A landscape with many peaks, sampled at points; each row gives a point and its height.
A climber steps from a point to whichever of its 2 nearest points has the largest rise for the distance, and stops where none of them is higher. Distance is the straight distance between rows; heights are no part of it.
rerav: [-25 -36 -21 -11 -36  -9 -20  -7  17  -3   6  15 -33 -34  32  17   4 -27
  12 -15   0   2  22 -36]  h=0.80
mariz: [ -4 -29  33  18   8  -1   3 -13  29  16 -20 -17  -7  11  20   9  12  22
 -28   7  37  -7 -18  29]  h=4.62
Tos: [ 21   0   4 -13  -6  -9 -15   3 -20  19 -16 -28  12  27  13  21  24  -8
  26  47   9   5 -22  26]  h=3.94
Sem: [ 22  19  -2   2  35  23  -3 -29   9   8  11  10   7  15  27 -18 -42  34
  10 -31  -1  22 -14   8]  h=3.37
vova: [ 51  13  23   3  35  36  -7  21   8 -12  19   6  -2  -6  11 -28 -26 -10
 -12 -26  31  13 -19  -6]  h=4.88
teded: [  8 -10 -21 -37   9   9  -7 -34  -2  17  -6 -17   0   8  13   0 -11 -19
   9  20 -14   5 -21  14]  h=2.78
Radup: [-14 -25 -26 -22 -18   5  -6 -29  21   6  -6 -22 -28 -22  -3  -7 -12 -11
 -37  -4 -11  -8  17 -17]  h=2.27
kom: [-44  24   2  15 -14 -40  15 -23  49   2  -3 -24   9  -2  -2 -19   1  33
  10 -11  21  20  17  18]  h=2.33
nuv: [ 18   0  14 -13  10  -5 -17   6 -12   1  13   4  16   0 -41  18  42 -55
  12  31   5 -18  -3  17]  h=4.71
gaz: [ 14  -8 -37 -18   3  21  -9 -28 -39  -5  44  12  50  22  -4   3  -5 -27
   2 -33   0 -25  13  -2]  h=3.32
Geka: [ 36  21  -4 -13  41  35  -2  -2  -1   1  20  -4  -2  15 -41   1 -29  -8
 -17  18  22  -1 -47  -8]  h=3.65
lomel: [ 11  -3 -12 -43 -11  12   5  -6 -28 -26  22  -6   3  15  -6   3  -2 -44
  30  -8   3 -16  19  -9]  h=1.36
sebi: [-38  -8  -5 -19  12  15  18 -26  24   9   6  29   4 -21 -21  25  11  16
 -31 -11  12 -16  -3  -2]  h=3.56
bura: [ -7  -5  -4 -22 -17  12   6  10 -10 -20 -14  20  17 -16  30 -16   6  25
   2 -41 -10  17  34   3]  h=5.81
zolaf: [-38   4 -15 -31  14   6  27   3  38 -22  22  14   4 -23 -32  34  13  -9
  31  -6  -2   6   1  -3]  h=4.91
keli: [-36 -15  -6  35  12 -51 -11  30  17   3  13  16  -7 -45  -2  14 -26  -5
  22  17 -19  -5  -1  -7]  h=2.07
topom: [ 30  16  28  36  14  -1   6  27  16   4  -7  -8 -14   4  -6 -18  17   6
 -21  -6 -23  11   9  -8]  h=4.73
zud: [ -1  -3  17   4 -24 -10  -6  19 -28   0 -34  13   2  12  18  -3   7  39
  22  12   0  19   7  10]  h=4.64
luvu: [-11   1  -4 -32  33  20  22 -24  13 -22  22  18  -3   2 -15   8 -35  -8
  29 -17  15   5  -9  -1]  h=4.38
Revot: [ 45  20   5   4  31  31   8  30  -7 -21  15   8   3   9   5 -19 -21   1
  -8 -39 -15   5  -1 -13]  h=5.13
nago: [ -8 -20  10   1 -10 -44 -10  36  31  13  15 -29 -13 -42   5  -9   0   0
   1  16   9   6   7  17]  h=1.98
bip: [  1  23 -12   0  20  12  -2 -42 -31  10  10  27  46  32   1  13   0   2
  31 -12 -20  -8 -12  26]  h=4.26
kado: [ 39  15  -5   1 -24  15   3  23 -26   1 -20 -60 -13  16  35  13  12  14
 -10   9   0  -8   2  11]  h=4.36
gep: [-11 -11 -21 -26   1 -14  -8 -17  26  14  12   8  -7  -8 -40  24  21 -53
  13  40 -11  -8  -8 -18]  h=3.93
rinen: [-15  -5  23   7 -14 -14 -10  51   0 -36 -12  30 -12 -21 -25   0  -4   2
  30  16  18  13   5 -13]  h=1.81
pog: [-19   5 -43 -17   2  11  29 -42  -3 -15  24   6  -6  -2 -13  14 -18 -10
  -9 -31 -12 -12   9 -17]  h=4.09
bak: [-40  -5 -19  15 -29 -38 -21  31 -14  15 -14  27  10 -18   3  27   4  23
  16  20  -8  -4  13 -22]  h=3.02
Gek: [ 47  14  -8  -6   1  17  -5  10 -43   3 -20   3  -8  16  19 -20  -3   3
 -41 -25   1   5   7 -32]  h=1.99
tolif: [ -8 -16  -8 -46   5  25   6 -15   3  -8  19 -10  -8 -23   5   3 -28  -4
 -13 -12  15 -13 -11  23]  h=2.53
peg: [  5 -35 -11   1 -14  10   1 -12 -11  21 -42 -35 -23  13 -14   8   2 -12
 -63  29  11  -8 -11 -19]  h=0.55
nitu: [-14  -5  10   4  -8 -20  16  35  21   2 -27 -10  12  -3 -20  11  35  40
 -17   9  25  25  14 -15]  h=4.95
rofe: [-20   9  43  20  -7  -3  11  17  25   0 -19   5  36   7  15 -29  24  30
 -17 -18  24   5   9  25]  h=3.54
tabel: [ 17 -24  -7 -31  13   9 -20 -15  -6   9  10  14  30   3 -14  14  27 -61
   3  23   4 -12 -11   3]  h=4.34
Pudi: [ 46   0  -7  -5   7  47 -19  -5 -35  15  17   9  11  11  29  -5 -24 -17
 -14   3   5 -13 -34   2]  h=0.48
fopa: [ 41  23  16  32  25  25  13  18  -2  -3  12   7 -18  10  -3  -6   2 -15
 -11 -10 -46 -12  -3 -10]  h=4.90
sufe: [-15  -9  22  39 -16 -18  -8   4  17  11   6   4  10 -23  49 -23  11  12
  10 -17 -14   7  10  42]  h=2.45
zinu: [-11  10  -7 -14 -13 -23 -10 -12 -17  18 -10  -7  20  25 -20  14  22   7
  30  32  -6   0   4  17]  h=3.64
bavi: [  8  -2  20  -5  16   9  -4 -23  -7  10 -35  17 -17  19 -15   7  -6   8
 -15  23  20   2 -16 -13]  h=2.12
Zito: [  6  12  17  18   3  19   5 -17 -16  15 -14 -19   0  38  18  35   2  28
  15  25   6 -22 -25  39]  h=5.07
zera: [-32 -12  17  27  -8 -12   1  -9   1  10 -10  24   4 -18  29   7  13  37
  18  -3  -5   9   1  37]  h=2.56
Dite: [ 24  19  37  23  26  16  -1 -11  -2 -13 -10  24 -32  23 -11 -10 -35   7
   2 -23   2  -4  -2 -13]  h=3.73
Bep: [ 30  34 -10  12  28   5  12 -20  11  13  -4 -22 -15  31  -7 -10 -22  15
  -1  -6 -41  12   0 -19]  h=3.26
falib: [  2 -20  32  18  -6  12  -2 -20 -12  20 -20  -6 -25  17  23  23   7  20
 -13  20  18 -21 -23  31]  h=4.81
tisu: [ -5 -28  -3  -4  -8  29 -14 -23   9  -4  10 -26 -19 -22  -7 -29 -50 -11
 -53 -20  27 -22  -6  11]  h=3.20
madon: [ -1 -18  18  12  10  17  24  29  -6 -42  28   9 -10  -4  11  -7  -4 -25
  50  -9 -26   2   5  10]  h=3.81
zegat: [ 20   7 -40 -35  -5  14   8  -4 -36  20  -6 -23  26  26  -1   0   3  27
 -49  -6  15  -1 -10 -18]  h=5.45
zoked: [-14  10   1   2 -20 -22 -15  31 -12 -15   1  31   8   6 -50  21  22 -28
  33  25  -4  -5  17 -33]  h=3.48
veni: [ 12 -11 -23 -26 -16 -10  -1  -7   0  18  -6 -15 -18  -4  -4  -2  14 -14
 -22  12 -25   4  13 -27]  h=2.17
gudam: [ 31  -3  -5 -12  12  14  -8 -14  -4  -1 -14  16  -7   7   9 -29 -26   1
 -32 -24  15  17   7 -40]  h=2.11
Topal: [-52  10 -34  18 -28 -27 -18   3   6   0   0  34  -2 -20  -2  39  11   7
  24 -11 -19   6   8 -44]  h=3.21
los: [ 11  10  -1  42  -6  -6  -7  16 -10  -6   4 -12 -11   2  24  -9 -14  13
  38  12 -58   9  -2  17]  h=3.98
bez: [-20  -2  -9  -8  -4  -2  13  37  13 -19  -3  26  17 -15 -15   4  23   9
  17   5 -26  20   8 -13]  h=3.30
degal: [ -7 -27  11   5 -14 -42 -34   2  13  21 -12   7 -37 -19   7   5 -24   0
  19  36  19  10   3 -13]  h=0.67
Tel: [ 22  28 -24 -41   5  10  15   9 -17   0 -17 -34  16  19   1 -13  -8  43
 -21 -22  14  23  10 -16]  h=5.97
vuzun: [ 27  -7 -15  29 -29 -29  -3   5 -23  28 -14 -34   2  45  -1  26  40  -3
 -17  30 -13 -16  -2  -9]  h=1.89
pupog: [  0  -3   5   5   7  -4  19   5  -5  25  -7 -13  -4  18 -36  33  40   8
 -37  26   0 -19 -20   1]  h=5.33
Bibod: [-36   5  23  34 -11 -14  -2  18  10 -27  -8 -15   8  -1  -1 -12  -6  61
  25  10   5  13   1  39]  h=2.93
togod: [ 14  15  -8 -33  -5  22   3  10 -42   5  -9 -23   9  10  -5  11   5  16
 -31   1  30 -13 -13  10]  h=5.08
vikos: [ 11   0   9 -23  20  15   7  21   5 -13 -12  20  -8 -26 -23  -2  17 -14
 -41 -10  40   5   1 -30]  h=4.18
patag: [ 27   3   2   0   5 -10  16  33  -2  -2 -38 -31  -4   7   4  -5  38  23
 -23  -2  32  29   6 -11]  h=4.74
vuma: [ 44   1 -10  -1  -4  -1   8  16 -10   6 -24 -62 -16  18  23  -7  17  16
 -37  -7   1  12  10 -15]  h=4.55
Keron: [ 22   9   8   8 -10 -12 -14  27 -33 -21   3  18  -2  18 -27  -1  12 -43
  40  19 -15  -2  10 -18]  h=3.75
bis: [ 23  10  -8 -16  20  15   4  19 -37   1 -14  34  11   0 -26   5  31 -20
 -37   3  27  -5 -14 -30]  h=3.99
soler: [ 38 -16 -10 -34   0  23 -13 -12 -39 -15   8   7   0  22  14 -12 -26 -55
  10 -10   9  -6  -4 -21]  h=1.54
Ronog: [  8   0  49  13  13  -7 -11  -9  33  -3 -17  28 -15   2   2 -32   0 -17
  -5  -6  31  11   4 -10]  h=4.12
nivug: [-31  -4  -3  20   4  -7  11  39  41 -34  10  15  24 -31 -20 -18  23  29
   6   6 -32  21   6  -2]  h=3.41
zuga: [-29 -11  -5  50 -14 -24   8  13  16 -12  15   8  11 -37  29 -20   6  12
   8 -19 -45  13  11  20]  h=2.36
nat: [ 14  -5  -7 -46  22  31 -11 -20   7   2   6 -27  -2  -6  16  -3 -34  -1
   3  10  16   7 -29  26]  h=2.64
dod: [ 10  22  17  -1  22  11   2   2  -5  11   9   6   7  20 -27  16  18 -22
  15  30 -17 -15 -19  19]  h=5.06
talor: [-13   0   3  22 -12 -33   7 -11  32  10  -3 -46 -13  11   3  -5   1  37
   4  -2  13   8  12  26]  h=2.44
bavel: [-11 -10   3  26  -9 -34  15  35  -2  22  -9 -17   2  16 -31  36  33  23
   0  44  -5  -6 -19  11]  h=5.52
Dopoz: [-30 -13   2  30   0 -52 -19  36   9   7 -16  -7  16 -19  19 -10 -30  38
  25  18   5  14  11  -2]  h=3.24
Suzig: [ 53  36  -1   1   9  32 -18 -12 -26  14 -10 -22   9  39  35   5 -22   2
  20  17 -12  -8 -12   2]  h=4.21
Bib: [ 37  19  21  26  18  10  -8 -16  28  20 -13 -21  17  37  34 -42 -20  11
 -32 -18  37   9  -9 -11]  h=4.27
das: [-16  24 -10  33   2 -33  13 -25  30 -13   8  -8 -11 -14   4 -24 -20  13
  27 -27 -30  33  23  -1]  h=3.44
ner: [-41  -6  -7  31 -14 -12   1  10   4 -19   0  50  -3  -9   4  27   3  -1
  49 -10 -14  12  15 -44]  h=3.45
zut: [-15 -48  -3   0 -23  -9  -7 -18   1  20 -30 -35 -32   8 -11  23   4  -4
 -29  45  20 -11 -19   9]  h=0.58
telan: [ -3   8  -8  14  18  -6  -1 -69  30   8  -9 -18 -13  12  23 -22 -35  15
   1 -17  -5  26   1   4]  h=3.70
lupuf: [  6  -9  31   2  -8 -16 -13  55   6 -11   3 -27 -16 -40   4 -13   9  -1
   9  20  28  10  -5  35]  h=1.94
zuvi: [  4  -4  13   5   4   2   0 -31  24 -16  14   1 -17  -1  20 -38 -26 -19
  -3 -41   7  -2  19   1]  h=2.83
zigas: [ -5 -14 -15 -40   2  25  11  -1 -23   7  11  39  24  -7  18  10   4   2
 -16 -28   5  -8  -3   2]  h=2.77
Neni: [ 10   7   2 -35   1  13   9  12  -8  -1 -22 -12  28   1  25 -17   3  44
  -9 -29  17  30  11  12]  h=6.59
lape: [  1  19  25  14  28  27   8  -4  12  -3  12  16  21  -1  18 -13 -16  34
  -4 -36   6   0 -11  35]  h=3.27
novu: [ -7  -6 -19 -23  12   0  13 -27  17  17   4 -25   3 -12  28   0  -1  19
   0  -5 -18  18  -6  23]  h=2.92
Nek: [ -2   4  28  15  -7 -11  -3  20   3  -9 -19 -32 -14  17   1  15  -9  45
  40  25  24  15 -14  35]  h=2.80
fusik: [ 13  13   5  31   3 -20 -11  -6  15  -6   4 -16 -21   0  26 -31 -26  13
  38 -13 -41  32  16   9]  h=3.71
des: [-30   7 -37  -7 -34 -13  -3   7  -6  -2   9  24  15  -5  -6  26  33 -16
  18 -16 -30  -6  27 -38]  h=3.31
Puveb: [ 46  29  27   4  11  31 -12   1 -30  -8  -9   5 -19  22  16  -4 -27   0
  13  -6  -1  -8  -8   3]  h=3.95
nizuz: [ 37  12  -8  -1  37  25  -2 -15   8  19  -9 -27  -5  33 -13   0 -25   7
 -23  21   9   5 -35 -16]  h=3.52
roler: [-25   7 -11  -5 -30  -6   2  44 -22 -37   1  20  23  -6 -42   2  26   1
  16  20 -19  -7  10 -16]  h=3.28
Rek: [  2  -9  13  17   2 -15  -5 -27  20  -7  10   5 -44 -11   8 -13 -18 -17
  12  -5 -11   3   8   3]  h=2.65
siber: [  5   6   8  13 -22  -2  -7   9 -31  -3  -4  14  -8   9  13   0   3   0
  25   8 -32  -8   2  17]  h=4.25
mosi: [ 45   7   0 -13  26  37   3  24 -13   9  15  -9   6 -13  29   3   2 -12
 -22  -4  -3  -8 -23  11]  h=0.44
razo: [-22 -15 -10 -41 -16   8  15  -6  14 -25  26 -11 -21 -35   4   6  -7 -11
  -6 -31  12 -12  23  10]  h=2.43
kanu: [ -1 -11  -8 -13   2   6  -3 -21  35  19  -8 -23  22   5  10 -39 -18  10
 -56 -18  44  11   5 -11]  h=4.20
tido: [  4  -6 -43 -13   9  17  30 -23 -15  -4  48  -3   5   3  -3   5  -8 -38
 -10 -30 -33 -25   4 -11]  h=3.80
faz: [ 37  35  32  14  18  25  -7   1  28  -4  15 -18   6  15  20 -48 -29 -10
 -12 -31  21  -3   1   5]  h=4.59
vig: [-12   2 -15 -18 -18 -23 -31   0   4   6   4  11  14  -2 -49  30  39 -34
  14  32   7  -7  16 -33]  h=3.67
pemo: [ 13  -1  19   4  -3  22  -9 -16 -14  -5  -5 -13 -33   0  -7 -12 -28  13
 -53 -15  23 -26   0  -3]  h=3.36
mimog: [ -5 -22   1  23  -7  -9  16  17   8  -3  28   7 -21 -31  17  -3  13 -17
   2 -13 -43  -7   9  15]  h=2.28
mame: [ -1 -30   3  19  21  11   9 -32  27  19  10  14 -14 -20  10  -8   2 -15
 -49 -14 -19 -16  -6  -1]  h=0.63
soliv: [-22 -19 -17 -29 -40 -21 -17   4  -9  -4   7  22 -14 -22  19  18  -5 -21
  40   5   3  -3  11  -9]  h=0.90
karaf: [-28   7   5  11 -10 -30 -13  26  11 -24  -9 -10   9 -11  -2 -22 -23  44
  39   8  -4  31  13   8]  h=3.08
bazig: [ 38  26  -4 -17  43  23  10  21 -16 -13   5  17  -3  10 -43  -1  -4 -28
 -14   5  24   2 -25 -29]  h=3.79
Meto: [-12  17  16  -9  15   7  29  24   5   2 -14   1  10   0 -36  19  28  32
 -26   7  10   1  -5   3]  h=5.15
zedu: [-33 -13  14  18   1  -4   4   0  34 -13   3  48 -15 -22 -10  16   9  -2
  22 -11   1   8   8 -21]  h=3.69
metov: [ 16 -12  34  -5 -15  -4 -19  19 -18  -3 -23 -26 -42 -20  21  -5  14  -3
  -9  16  44   3  -5  22]  h=1.87
tefe: [ -8   8   1  16   1 -11   7  33  -7   3   6  -3  22   3 -29  11  33   1
  15  41 -33  -3 -19  19]  h=5.32
Bov: [-25  19 -21  12   2 -21  29 -10  12  18  20 -30  -3  -7 -18  24  18  15
  11  23 -42  -2 -16  31]  h=1.85
lufi: [ 39  15  -4   6  -8  -1 -22  -1 -37  20 -10 -23  14  28  -7   4  41 -26
 -14  18 -14 -15   8  -5]  h=1.82
gofo: [  7  32  -1  23   5  23 -10 -29 -30  23   3  -3  29  39  17  21   5  13
  19   7 -21 -27 -11  36]  h=4.72
Letor: [-18 -37   3 -10 -19 -20 -22 -22  12  18 -12 -19 -42 -18   5   7 -15  -6
   7  44  14   3 -11  13]  h=0.62
kobim: [ -2 -23  10  -6   2  13  -5 -28 -10  -6 -10  53 -14  19  -1  13  -8 -35
  18   3   6 -13   1 -33]  h=1.86
rer: [ 28  25   0  15 -20   1  -1  31 -47   4 -20 -17   4  25  -5  -6  32   1
 -16   9 -25  -6   9 -13]  h=1.75
ripo: [-32   9 -25   0   4  -3  38 -40  12 -27  22   5  -9 -25   2  24 -11  -8
  23 -29 -18   8  10  -3]  h=4.39
Vumom: [ -7  10 -25  30  -8 -30  15  13   4  14   7 -50   2  21 -10  21   5  28
  26  30 -37   2 -13  24]  h=1.90
rese: [-23  -4 -13  29 -23 -51 -27   8 -34  26  -4  22  14   5  -1  17  -1   1
  33  36 -14 -13   4   1]  h=2.82
faka: [ 14 -17 -18 -28  18  30 -19 -16 -21   9  29  15  40   2 -31   8   6 -42
 -22  13  29 -19 -30   6]  h=3.92
kaze: [ 22 -19   3  -6  -3  36 -23 -20 -29  21 -12 -11  -6  12  24   1 -24 -20
 -30  20   7 -19 -31  11]  h=0.53
vabin: [ -5  -8 -18 -30   6  -3   1   6  26  -6  13  16 -10   1 -22  23  11 -46
  37  16  -4  15   4 -49]  h=3.66
rud: [-26   7  -1 -23  17  10  15 -15  37  -1  12  13  25 -19  -7 -10  -4  26
 -21 -39  25   3  10   4]  h=3.72
mog: [-20  17 -39 -48   8  -4  17 -26   8  12  -6  -7  25   2  -2  15  12  21
  16  -2 -16  22   2   3]  h=3.09
mar: [-11  -2 -30 -20  -1  20  21  -9 -36 -12  30  25  44   6  19   8   4 -13
  17 -37 -15 -20   9  12]  h=2.99
ledi: [ 16   5   7  21  16  -1   1 -33  23  20 -18 -18   3  35  21 -19 -15  31
 -22 -24   8  12   8 -10]  h=4.02
Sak: [ 21  -8  24 -10  21  16   9  28  -3  -2   4  16  -2 -16   8   2  18 -21
   2  -4 -16   1 -12  13]  h=0.41
nuni: [ 32  26 -13 -35   1  29  -4  18 -55 -17  10  -6  15   7  -9  -6  -1 -18
 -13 -16  23 -15  -5   2]  h=4.70
vari: [-45   2  -7  28 -24 -23  15  -5 -15  -3  12   2  -6 -31   4  21   6  25
  16   2 -26  -6  -2  35]  h=2.68
kurig: [ 36   8  -2   3 -21  10  -6  19 -34   2 -33 -46   3  31  33  31  22   1
  14  29  31  -9 -17  22]  h=4.19
Befi: [-40  16   7  36 -21 -21   6  -7 -16 -15  -5 -11 -15  -2  -3  11 -16  47
  34  12 -16   2  -7  38]  h=2.79
Geb: [ 15  39 -25 -12  32   8  25 -14  10  -5  15 -12   6  21 -15  -7 -22   6
  22 -17 -46  16   1  -1]  h=3.12
sig: [-19  17 -20 -19 -37 -21  -5  55 -29 -33 -10 -16  26  -9 -30  -7  11  24
  14  31  -7   8  12  -8]  h=3.14
parap: [  0   1  -7 -52 -28   4 -14  -9 -34 -14   8 -12  -3   1   1   4  -3 -26
  27   8  12 -18   6  30]  h=1.20
Mik: [ 13  19  41  25  15  28   2  28   3 -11 -20  -2  34   6  31 -24   9  38
 -14 -21  13  11  -1  22]  h=3.40
Rivu: [ 21  14  -6  -3  34  10   7 -31  15   5   5 -10 -28  16 -33  -8 -34  -5
 -16   6 -17  -1 -10 -18]  h=3.39
dezu: [-57  25  -6  34 -30 -49   0   6  43  -5   9  -8   7 -25 -21 -15   3  22
  -4 -13   7   7  31  -9]  h=2.22
Selop: [ 17  15  34  16   8  -1   9  20  30   8  -4 -11   2  -3  -1 -36  19  -4
 -49 -22  17   3  11  -7]  h=4.58
sogur: [-36   7  -7  -4  16 -12  23 -11  51 -24  28  -5  -9 -36 -19  10  -5  -6
  35 -14  -4  20   9  10]  h=4.68
Dugeb: [ -9 -15  26  -5  -3  12  -3 -28  24 -19  23 -10 -25 -17   4 -29 -33 -29
 -23 -31  33 -29   8  17]  h=3.03
roni: [-19 -31  -4  15 -19 -37 -33  -7  24   4   7  21 -45 -36  17  13 -23 -25
  23   7   6   1  15 -31]  h=0.73
dobi: [ 38  16  11   3  12  12   0   7 -40 -19   6  19   4  27 -29   0  11 -52
   5  -5  -2 -21   8 -30]  h=4.04
fumaz: [ 12 -13 -26 -22  15  29 -17 -19 -17  26 -19  19  34  26 -12  -1 -16   0
 -29  19  24  14 -35 -22]  h=2.39
muz: [-10  -8  25   8  25  16  28  -8  10 -30  16  28 -16   1   0   5 -21 -15
  38 -25   3   1   6   8]  h=4.06
faso: [-45  -3   7  34 -17 -47 -22  41  36 -12   2   8  33 -32  15 -39  -8  18
   7   5   3   6  16  -5]  h=3.38
vegar: [ 33  30  -9  18   4  15   0  -3 -10  25  -1 -32  16  37  23  13   8   3
  22  23 -44  -9  -8  16]  h=4.44
boro: [ -9 -19  40  33  -2 -27 -12   8  29   8  -6  38 -28 -15  -8  -6  12  -3
   5   7  11   7   8 -10]  h=3.88
fumo: [ 17 -31  -2  -7  -2  20  -7 -33 -40  -7   7  28  -1  29   7   0 -16 -56
  11  -6   2 -30  11 -30]  h=1.70
sif: [ 18 -20   4 -14  28  21 -10 -18   8  18 -24  17  10   7   3 -15 -20  10
 -34   2  31  24 -20 -25]  h=2.24
fifo: [  8   0  24   1   3 -17  -1  53  26 -28   0  -3 -12 -35 -23 -22  11 -12
   7  10  12  25  11  -4]  h=1.88
tazab: [-36  -8   5  19  15  12  27 -31  28  -4   8  47 -10 -19  -9  25   1  -2
  -8 -27   1 -14   5 -15]  h=3.51
gevo: [ -9 -39 -23  10   1  13   7 -44   4  18  -1  29 -14 -13  20   8  -2 -36
 -29  -8 -34 -14  -5 -16]  h=0.66
tabev: [-11 -14 -29 -35   7  27  -1 -25 -13  18  13  32  33   2  -3   7 -17  12
 -19  -5  16  -3 -29   0]  h=2.59
feseg: [-43  -3  15  29 -15 -16   3  34  50 -20  10  28  27 -30  -1 -28  21  -2
   7 -16  -5  12  19  -5]  h=3.53
Giz: [  4 -11   9  13  23  24   6 -24   9  23  16   0  -8  -9  19   5  -5  14
 -39 -10  -6 -22 -22  24]  h=0.61
bome: [ -4  -7  35 -16 -20  -8 -12   8 -24  -7 -20  12 -34 -13 -12  12   7  -3
   5  22  31  -4  -4   5]  h=1.79
Dat: [-14 -43 -13   4 -12  10   2 -30  22  -6   2  22 -31 -21  29   1   0 -36
 -17 -25  -7  -7  25 -38]  h=0.72
Gebe: [ 24  22 -13 -11  13  22 -24 -34 -37   5  21  12  39  39 -21   2 -12  -7
   9  -8   4 -20  -8   8]  h=3.78
favef: [-25  21 -33 -23 -13 -20  -1 -35  -3   8   1   7  16   8 -13  19  11  -5
  33   9 -22   8   5   2]  h=3.33
gad: [ -9   0  -2 -16 -35   2  -3  30 -31 -34 -25  24  18  -9  14 -16   8  33
  26 -11 -10  26  24  -5]  h=5.18
Sesib: [ 10   3  38   2   6   4  -7   7  23  -6 -16  13 -10 -15  -5 -35  11 -27
 -46 -14  53  -1   7 -17]  h=4.37
vefin: [  7   4  15  26  -4 -14  -3 -18  28   8   6 -37 -39  -2   2 -18  -8   3
 -13  -5 -12  -7  13  12]  h=2.54
gadu: [ 11 -12 -14  -1   8  35  -2 -19 -15  29  14 -22   8  11   7  17 -10   2
 -38  19  -3 -32 -37  23]  h=0.57
solu: [ -2 -19   9  -9  -2  20 -17 -28 -20   1 -35  29 -20  13 -24   5 -14 -30
 -20  23  20 -15 -12 -28]  h=2.02
Zivav: [-31 -10 -19 -27 -10  -8  17 -13  32   0  18 -22 -30 -39 -22  10   8  -5
 -31  -6  -8 -14  13   1]  h=2.35
kif: [ -8 -21   8  24   8 -51 -16  53   5  21   5  -9 -14 -32  -1   9 -13  -3
   7  39 -10  -6  -5   2]  h=2.03
moke: [  2 -19  20  10  -2 -39 -10  31  11   2 -27 -23   0   4  11  10  -4  35
  34  29  42  36 -12  15]  h=2.70
nevam: [  9  13  30  17   1  13  -3 -15 -16  -1 -16  15 -22  17   2 -12 -19  34
 -26 -25  19 -12   9   3]  h=3.50
palu: [-15  -4 -34  -7 -17   4  34  10 -13 -14  31   5   5  -8 -11  10  22 -31
   0 -25 -39 -23  30 -21]  h=3.57
Temev: [ 11 -16 -23  -4 -34 -31  -5  27 -19  32  -8 -13   0   1  20   3  25   0
  -8  21 -27   8  12 -14]  h=2.06
raf: [-20  25  -1 -14  -1  -7  15  -8  46  11  -7 -13  27   9  -8 -31   6  26
 -43 -37  29   9  25 -12]  h=3.91
bemid: [-36   1  -3  54  -3 -47  -2   8  32  13   4  15  -9 -34  -7   2   0  16
   1   0 -18   7  15 -18]  h=2.13
zem: [  6 -15  15 -20  17   8   4  -7  23  12 -11 -28   7  -7  12 -11   9  14
 -37  -4  41   8  -9  19]  h=4.45
zaf: [-27 -12 -18 -32 -45 -18 -27 -32 -32   4   5   2  -3  -5   5  16   4 -25
  28  15   3 -20  13  22]  h=1.05
peke: [ 22  19   8 -18   7  25   2  19 -51 -30  -5  24  23  21  -9  -6   0 -19
  17 -17   8  -7   3  -5]  h=4.35
vid: [-22 -14 -10   8 -22  -1  18  26 -29 -42  35   7  16  -5   4   2  11 -27
  46   2 -36 -17   9  19]  h=3.55
magu: [-26  12  42  24 -10  -7   0  16  32 -18  -4  28  20  -3  11 -41  12  -2
  12 -20  13   9  11  18]  h=3.76
biva: [ 14  -1 -30  17 -14 -33  10   8  -7  28  -6 -39   0  24   2  12  24  15
   0  19 -41   4   2  -6]  h=1.97
bomo: [ -9  16  -4 -42  40  20  28   5  22 -11  16  13  19  -8 -30  13  -6   8
  16 -10   3   9 -13  12]  h=4.67

Where does a climber stop that starts at each point below?
peg: bavel
nizuz: Revot
mog: bavel
zuga: magu

Call two points neighbours if one is among the 2 nearest of the other. Go from one point of each pair to the other, from neighbour to neighbour, staying as high as possible. Name the lowest point that can't be avoided.
bavel / Revot: rese
magu / Zito: lape
Zito / zedu: tazab
Neni / gep: zoked
